The views of a scene show one set of named points, each view turned or mirrored, shifted and resized as a whole, with a little noise and some points left out.

Scene 1
View 1
Ruv: [ 11   1   1   4 -21 -26  59  -1  -2 -25  28 -16   6  35]
leb: [  1  11  -3  -6 -32  -7  39  -1  -3 -27  18  -9   6  23]
megik: [-25   4  -7  -4 -27 -15  13 -13  33   5   5  17 -17 -15]
Zur: [-38  -4   6  15 -19   4   8 -11  67  22 -14  62 -28   4]
musel: [-12  27  -3 -20 -43  23  25  -9  49  -4 -20  -6   7 -24]
zula: [-31  11   6  15 -33  45   5   3  43  -5 -22  59 -18  28]
lome: [ 13  11   5   3 -34  12  66   6  18 -29   6 -17  19  41]
Defu: [-18   2  -2   6 -27   4  21   4  18 -11   5  32 -12  24]
ber: [-29   6   5  17 -29  21  15   4  26  -7  -6  46 -17  31]
pavos: [ -6  -5  -4  -4 -14 -53  39 -13  17  -4  32  -8  -7  -3]
malo: [-13   2  -7  -8 -25 -28  20 -11  19  -3  17   9  -8  -2]
big: [-23  12  -7 -10 -32  -9  22 -11  44   1   0   7 -10 -21]
View 2
malo: [ -6  12 -28 -13 -27  18 -33  -7 -34   5  -4 -20  29  17]
zula: [ 22 -49   2 -33   0  42 -28   8  14  -3  27 -46  -2  -8]
big: [-41  40 -42 -24 -27  33 -17   2 -53  11  12 -34  12  11]
Defu: [-19  -1   3 -23 -23  24 -25  -3 -23  -2 -19 -28  37  17]
pavos: [-24  44  -5  -7 -28   4 -34  -3 -52   4 -34  -6  35  31]
lome: [ 27 -16 -50   2 -42  15 -49 -24 -33  10  -9  -4  55  23]
ber: [ 18 -37   7 -27 -10  29 -32   2   5  -6   4 -30  15   4]
Ruv: [  8   4 -26   3 -43   5 -47 -18 -38   8 -42   5  63  30]
musel: [-19  -1 -61 -27 -28  48 -13  -3 -34  12  34 -46  18   3]
leb: [ -1  -9 -27  -7 -39  18 -36 -17 -35   3 -29 -14  62  24]
View 3
lome: [ -1 -24  -3  -4 -14   0   1  29 -17   9  14  -1  -8  22]
leb: [-13 -14 -11  -9 -10  13  -8  13  -9   9  12  -1 -13  17]
megik: [-20 -16   4   2  -2   8 -14   5  -9 -10   6  -7 -22   2]
Zur: [-30  -3  44   6  -4   5  -4  -8 -26 -39  22 -24   1 -11]
musel: [ -2 -31  33  24   8   3 -18   9 -12  -6   9   5 -19  -2]
ber: [-23  -3  33  -4  -4  13   3  -4 -24  -7  29 -10  13  11]
big: [-22 -16  19  12   2   8 -17   3 -12 -20   8  -8 -22  -5]
malo: [-15 -15   4   1  -7   7  -9  12 -13 -10  12 -10 -18   6]
pavos: [-27  -8 -19  -6 -12  11 -15  10  -3 -16   0 -20 -29   2]
View 4
zula: [-15   1  -1  -6 -25 -33  14  56 -51  -1  12  -2  18 -10]
Defu: [-14 -14   4   2  -7  -3  13  51 -18   6  11  -2  18  11]
megik: [ -5  -9  15 -17   2  33  15  38  -9   5  11   0  11  29]
lome: [ -3 -30  46   1  -7  -2  26  25   4  11  -8  26  17  38]
big: [ -1   6  15 -29   1  27  19  42 -31  -1  17  -5   4  17]
Zur: [ 10  16  -6 -17 -12  -4  11  59 -39 -12   9 -30   9 -19]
Ruv: [  3 -38  31  12   2  18  23  33  25  15  -5  11  20  46]
malo: [  1 -14  21 -13   0  19  17  38  -7   6   5   4   8  30]
pavos: [  6 -16  10 -10  15  47  16  37  19  10  11 -11   9  37]

In a view up to two points have been moved. Name them for each view, in the order of its rows, or write -.
view 1: megik, malo
view 2: big, Defu
view 3: -
view 4: -
